Points, in no order, along strands that fork, close into loops and pass close to each other.
Two points are linked if the straight distance between their rows is under 47. Some points are linked to none.
J635: [-28,10,12,-4,4,18,-34,6,-26,18,-2,15,5,2,-26,-24,2,-8,5,14]
J664: [-23,2,21,7,-11,-5,3,11,-17,-10,-13,-3,-16,-13,39,6,-21,9,7,3]
J287: [10,-12,18,-14,9,-3,5,-14,5,0,0,13,25,-3,7,-19,-10,-2,18,0]
J820: [-5,6,7,3,4,-1,11,4,-1,-10,-11,-24,-19,-16,-1,-14,-16,27,0,14]
J121: [16,-22,11,0,1,-20,3,-9,25,-15,-11,-5,2,-5,-2,15,-20,-46,5,-9]
J847: [2,8,3,-5,4,19,-24,-8,-10,8,-4,25,26,-8,-8,-34,12,5,18,-6]
J885: [-44,28,-3,6,4,9,-21,-9,-22,18,-6,-7,0,1,-17,-15,22,8,-1,9]
J908: [10,-15,8,-26,4,-12,8,-22,17,-36,10,-13,19,-18,-2,14,-5,-3,7,13]
J602: [-18,6,11,1,11,-3,18,3,-13,2,4,3,-12,4,4,-14,6,22,3,-4]
J701: [-15,7,14,-3,9,6,1,9,-11,2,-6,-15,-10,-6,-7,-22,-4,27,3,10]
J59: [-4,10,14,7,-16,0,6,24,24,-3,-45,35,-17,-6,16,8,-3,-19,14,8]
J436: [-21,-2,25,-2,10,9,-11,17,-19,0,-9,-2,-5,-10,-7,-25,-18,7,4,15]
J791: [21,1,-14,13,7,2,32,-12,-3,-9,21,-6,-2,10,-16,0,15,0,-8,1]
J500: [24,24,-19,13,-11,12,0,-20,-20,14,21,-3,-5,16,3,-16,1,12,-13,5]
J297: [-3,1,11,-10,9,14,-24,8,2,31,-10,-3,19,1,-7,-24,-13,3,0,1]
J734: [15,11,-2,-3,3,17,0,-16,-11,-8,-12,0,10,-6,-7,-21,33,23,14,-1]
J902: [38,-3,-15,-4,-3,7,21,-6,16,-15,10,-6,12,-4,-22,19,6,16,-17,8]
J916: [14,-26,-2,-19,8,10,-1,1,11,-19,21,-15,30,-4,-17,15,7,8,2,-3]
J570: [17,-14,6,-13,2,16,-9,-7,5,2,-2,-3,36,-12,-8,-2,26,25,2,-7]
J948: [-27,9,-8,-10,9,-5,-15,-9,-23,25,15,-6,-5,16,4,-10,21,13,6,-12]
J301: [14,-8,2,-7,-18,-20,-7,-10,7,3,-31,-7,-17,-18,21,3,-27,-22,20,-2]
J540: [-7,33,-11,16,5,16,-25,-17,-10,-3,-19,3,6,-3,-12,-14,38,11,-2,3]
J897: [4,9,15,3,-17,-10,3,5,17,-4,-45,24,-14,-12,29,17,10,-36,1,6]
J241: [9,-22,17,-13,10,-11,8,-16,10,-18,13,-3,25,-11,5,2,-12,-8,10,3]
J173: [22,-17,-1,-17,1,-18,-4,-6,18,1,-16,-5,-4,0,10,-5,-26,-16,21,-3]
J296: [-19,2,23,-5,13,20,-19,16,-23,9,-6,5,7,-9,-23,-28,-3,1,-2,22]
J365: [10,-13,13,4,10,-13,15,6,14,3,-17,22,-1,14,11,7,-13,-27,8,-10]
J608: [-14,-11,3,1,4,-13,19,9,-21,-10,28,-9,-19,24,9,8,14,9,7,-8]
J409: [-11,-4,14,3,10,-6,-3,15,-4,19,-7,8,-3,2,20,-7,-30,4,0,-11]
J932: [-3,-14,18,6,-4,-19,4,-7,2,-6,-4,5,6,-16,32,23,-21,-31,-6,-7]
J675: [-2,1,16,19,-26,2,-11,5,7,-18,6,-16,-5,7,22,41,-4,-52,-15,-5]
J48: [14,-21,19,1,9,-12,11,-4,14,-6,-2,10,9,16,-3,9,-13,-41,9,-11]
J466: [-2,-7,7,-6,-15,-11,-10,-10,-3,0,-18,-13,-4,-31,23,-1,-38,-10,16,0]
J931: [4,2,-11,2,-7,-23,25,-8,9,-21,-2,-18,-25,-21,7,10,-18,14,-8,14]
J868: [-7,-15,8,2,-6,-18,10,13,22,-11,-35,12,-14,-12,21,20,20,-32,10,-5]
J978: [-7,17,-9,-8,-4,11,-38,-2,-9,34,-13,11,1,17,-15,-28,4,-9,16,-7]
J7: [7,-22,5,6,-3,-24,10,0,22,-10,-31,1,-11,-15,8,17,-1,-41,7,-10]
J634: [-23,10,11,4,6,23,-13,1,-3,20,-10,-11,24,-10,-21,-13,15,14,-18,14]
J754: [17,-21,3,-23,7,11,-11,-1,13,-1,8,-7,31,-12,-4,6,2,19,5,-3]
J812: [-12,-13,12,-6,-1,-15,6,9,-17,-5,16,-2,-14,23,31,19,-4,-2,13,-6]
J923: [17,-6,-9,-6,15,4,-10,-6,0,22,0,19,17,14,-7,-18,7,-17,15,-20]
J62: [-16,-8,-14,11,6,-7,14,4,-16,-5,38,-17,-16,24,-15,-1,32,2,1,-12]
J652: [-1,9,-7,-5,1,-4,-8,11,6,31,-23,31,-15,15,-21,-19,11,-6,18,-16]
J140: [3,45,-22,29,-2,15,-20,-23,-15,6,-12,3,-4,12,-9,-12,15,3,-14,5]
J646: [0,5,-5,9,16,0,24,-8,-10,1,8,3,-1,-1,-8,-9,20,17,-4,-5]
J910: [-10,-22,-2,-15,-3,-14,-4,-3,11,-37,27,-25,6,-4,-9,18,-19,-11,8,-2]
J179: [1,-2,17,3,-2,2,-9,21,1,7,-30,14,-7,-4,-1,-24,-36,-17,13,7]
J402: [-40,24,9,8,5,10,-10,3,-25,16,2,13,-15,2,-16,-15,15,16,-4,-3]
J94: [3,1,14,3,0,-6,11,17,14,8,-31,34,-14,8,12,1,-10,-17,13,-7]
J68: [-11,-18,-11,11,1,-20,27,9,10,-26,26,-13,-12,-14,-2,16,-8,-3,-19,6]
J562: [12,-4,-41,-20,-6,-3,3,16,18,-19,17,-19,-7,3,-22,24,0,15,-26,12]
J970: [23,1,-23,14,-7,9,0,-8,9,8,10,-10,19,0,-23,21,35,9,-36,-4]
J232: [-9,-18,8,7,-14,-13,-4,12,-7,-15,16,-15,-15,17,34,35,-14,-23,6,-6]
J719: [14,12,-4,7,-5,-4,24,-8,9,-13,-8,-18,-19,-14,-2,-2,-27,19,-10,18]
J153: [-19,-4,9,3,-2,-10,-1,10,-11,-3,-6,-21,-18,-23,21,-5,-27,19,4,2]
J492: [0,15,3,-7,-4,8,-1,7,12,-2,-16,29,-22,28,32,34,2,-23,16,12]
J909: [1,-5,20,-1,-5,-5,-8,4,-1,-4,-24,1,1,-19,14,-19,-40,-10,16,8]
J336: [21,-8,-16,17,-4,6,30,-4,13,-18,36,-7,-3,10,-27,5,-2,-7,-17,6]
J434: [-21,-25,-7,0,-4,-20,2,20,-3,-16,38,-27,-16,11,1,13,-11,0,-1,-8]
J167: [9,-1,18,-10,-1,11,-4,-5,-3,6,-5,25,23,-2,0,-32,-8,-1,22,-2]
J681: [23,-7,-1,-14,4,-7,26,-18,17,-31,6,-12,9,-11,-12,15,3,9,-3,15]
J28: [3,2,21,8,-13,-11,2,-2,7,0,-29,20,-4,-7,36,14,-16,-33,-1,-1]
J356: [-20,1,-19,0,10,-9,2,-6,-18,10,29,-17,-7,15,-6,-4,35,10,-5,-9]
J848: [11,14,-8,17,8,14,18,-3,12,15,3,-7,12,-7,-18,-5,14,19,-34,5]
J399: [-24,12,16,0,5,8,-3,4,-25,10,4,28,-7,2,-2,-14,4,17,12,-12]
J555: [-15,2,8,5,-16,-2,0,7,-14,-1,-8,-3,-12,-5,56,28,-15,-9,5,3]
J856: [22,27,1,13,-5,26,2,-7,-12,11,-8,-11,-3,7,-21,-14,-3,15,-17,15]
J637: [-3,11,8,-6,-7,9,-4,13,-3,10,-13,36,-22,29,24,22,-10,-2,21,-1]
J548: [-17,7,6,1,-2,22,-32,-2,-2,32,-11,-3,33,-1,-11,-17,7,-1,-6,6]
J505: [-8,11,3,0,-6,7,-3,7,-4,-4,-7,12,-15,18,52,37,-8,-25,6,13]
J238: [37,-5,-25,2,-19,9,2,1,9,-2,20,-3,15,7,-26,26,13,7,-32,-1]
J350: [-15,7,-6,7,21,2,-11,-13,-21,3,18,26,8,1,1,-11,25,0,8,-25]
J245: [-11,-13,-8,4,-6,-24,24,-2,6,-22,11,-17,-13,-34,15,19,-11,0,-11,6]
J952: [-2,3,5,2,2,-4,4,23,14,19,-32,29,-20,10,-7,-14,-7,-5,15,-11]
J709: [34,13,-25,-2,-19,8,-3,-13,-6,14,25,-12,0,16,-3,2,-4,22,-18,12]
J180: [26,5,-37,-19,-16,-1,2,11,16,-8,5,-9,-4,-1,-12,26,-12,21,-32,12]
J274: [-10,6,16,-7,-5,5,-7,8,-16,14,-2,33,-12,20,15,-1,-9,6,20,-11]
J361: [21,-10,-4,-9,10,-4,4,1,15,16,-14,19,6,14,-9,-21,-1,-18,23,-12]
J699: [-7,8,11,10,15,20,10,3,6,10,-6,-6,18,-16,-14,-17,7,23,-21,8]
J655: [-11,-16,8,3,0,-23,11,-4,0,-13,8,-6,2,-26,27,14,-24,-8,-4,-3]
J35: [14,34,-19,21,2,10,6,-18,-19,8,6,8,-11,11,-5,-16,10,7,-12,-4]
J549: [-8,-19,-3,16,3,-4,31,8,12,-25,34,-10,1,2,-24,3,5,-3,-12,2]
J12: [1,-12,-34,-10,-9,0,10,13,20,-31,31,-26,-13,7,-33,13,-1,8,-14,8]
J192: [22,-6,-2,-5,7,12,9,-15,0,-11,1,-3,23,-10,-9,-4,33,19,8,-3]
J821: [5,0,-15,9,14,9,12,-4,11,9,18,-12,20,-7,-21,3,30,13,-26,0]
J242: [-21,25,-8,12,15,6,-24,-17,-13,-4,0,19,8,-9,-6,-19,33,9,3,-11]
J445: [10,-18,-17,-15,-1,8,-4,8,10,-18,25,-18,25,-2,-31,24,22,14,-12,-7]
J584: [-23,-24,0,11,-24,-19,1,17,-3,-25,31,-23,-17,6,22,30,-13,-14,1,-3]
J174: [1,-2,-18,-7,8,-8,12,3,7,4,15,-26,-12,0,-8,-1,7,27,-17,7]
J806: [8,-1,10,-7,4,8,-19,17,7,20,-25,2,-2,3,-10,-30,-28,-8,9,4]
J176: [2,4,-9,-2,16,5,-21,-11,-13,13,9,29,22,3,0,-20,18,-7,14,-22]
J275: [-13,9,-17,8,1,4,-20,-16,-1,12,-4,-14,25,-2,0,4,45,15,-11,-5]
J159: [32,12,-22,-11,-23,9,-4,-2,5,5,12,-15,-2,5,-6,15,-20,29,-26,16]
J260: [-15,10,-5,-13,5,1,-28,-7,-15,38,-2,0,-2,22,1,-18,4,2,11,-15]

A tip is a point with one link. Name the tips that can be reached along the links from each point below, in the order of the rows.
J180 | J173, J361, J12
J68 | J635, J885, J652
J232 | J978, J434
J754 | J734, J445

How many points has the smallest loop of links through each point below? Write 0 if it is on no loop.
J868 | 8
J931 | 11
J296 | 0
J35 | 0

Name the points in between on the shortest way along the links from the first point to the second, in order.
J173; J681 | J301, J466, J909, J179, J806, J297, J548, J634, J699, J848, J821, J970, J238, J902
J402; J365 | J399, J602, J701, J820, J719, J931, J245, J655, J932, J28, J897, J59, J94
J584; J260 | J232, J812, J608, J62, J356, J948
J505; J635 | J555, J664, J153, J820, J701, J436, J296
J241; J540 | J287, J167, J847, J176, J350, J242
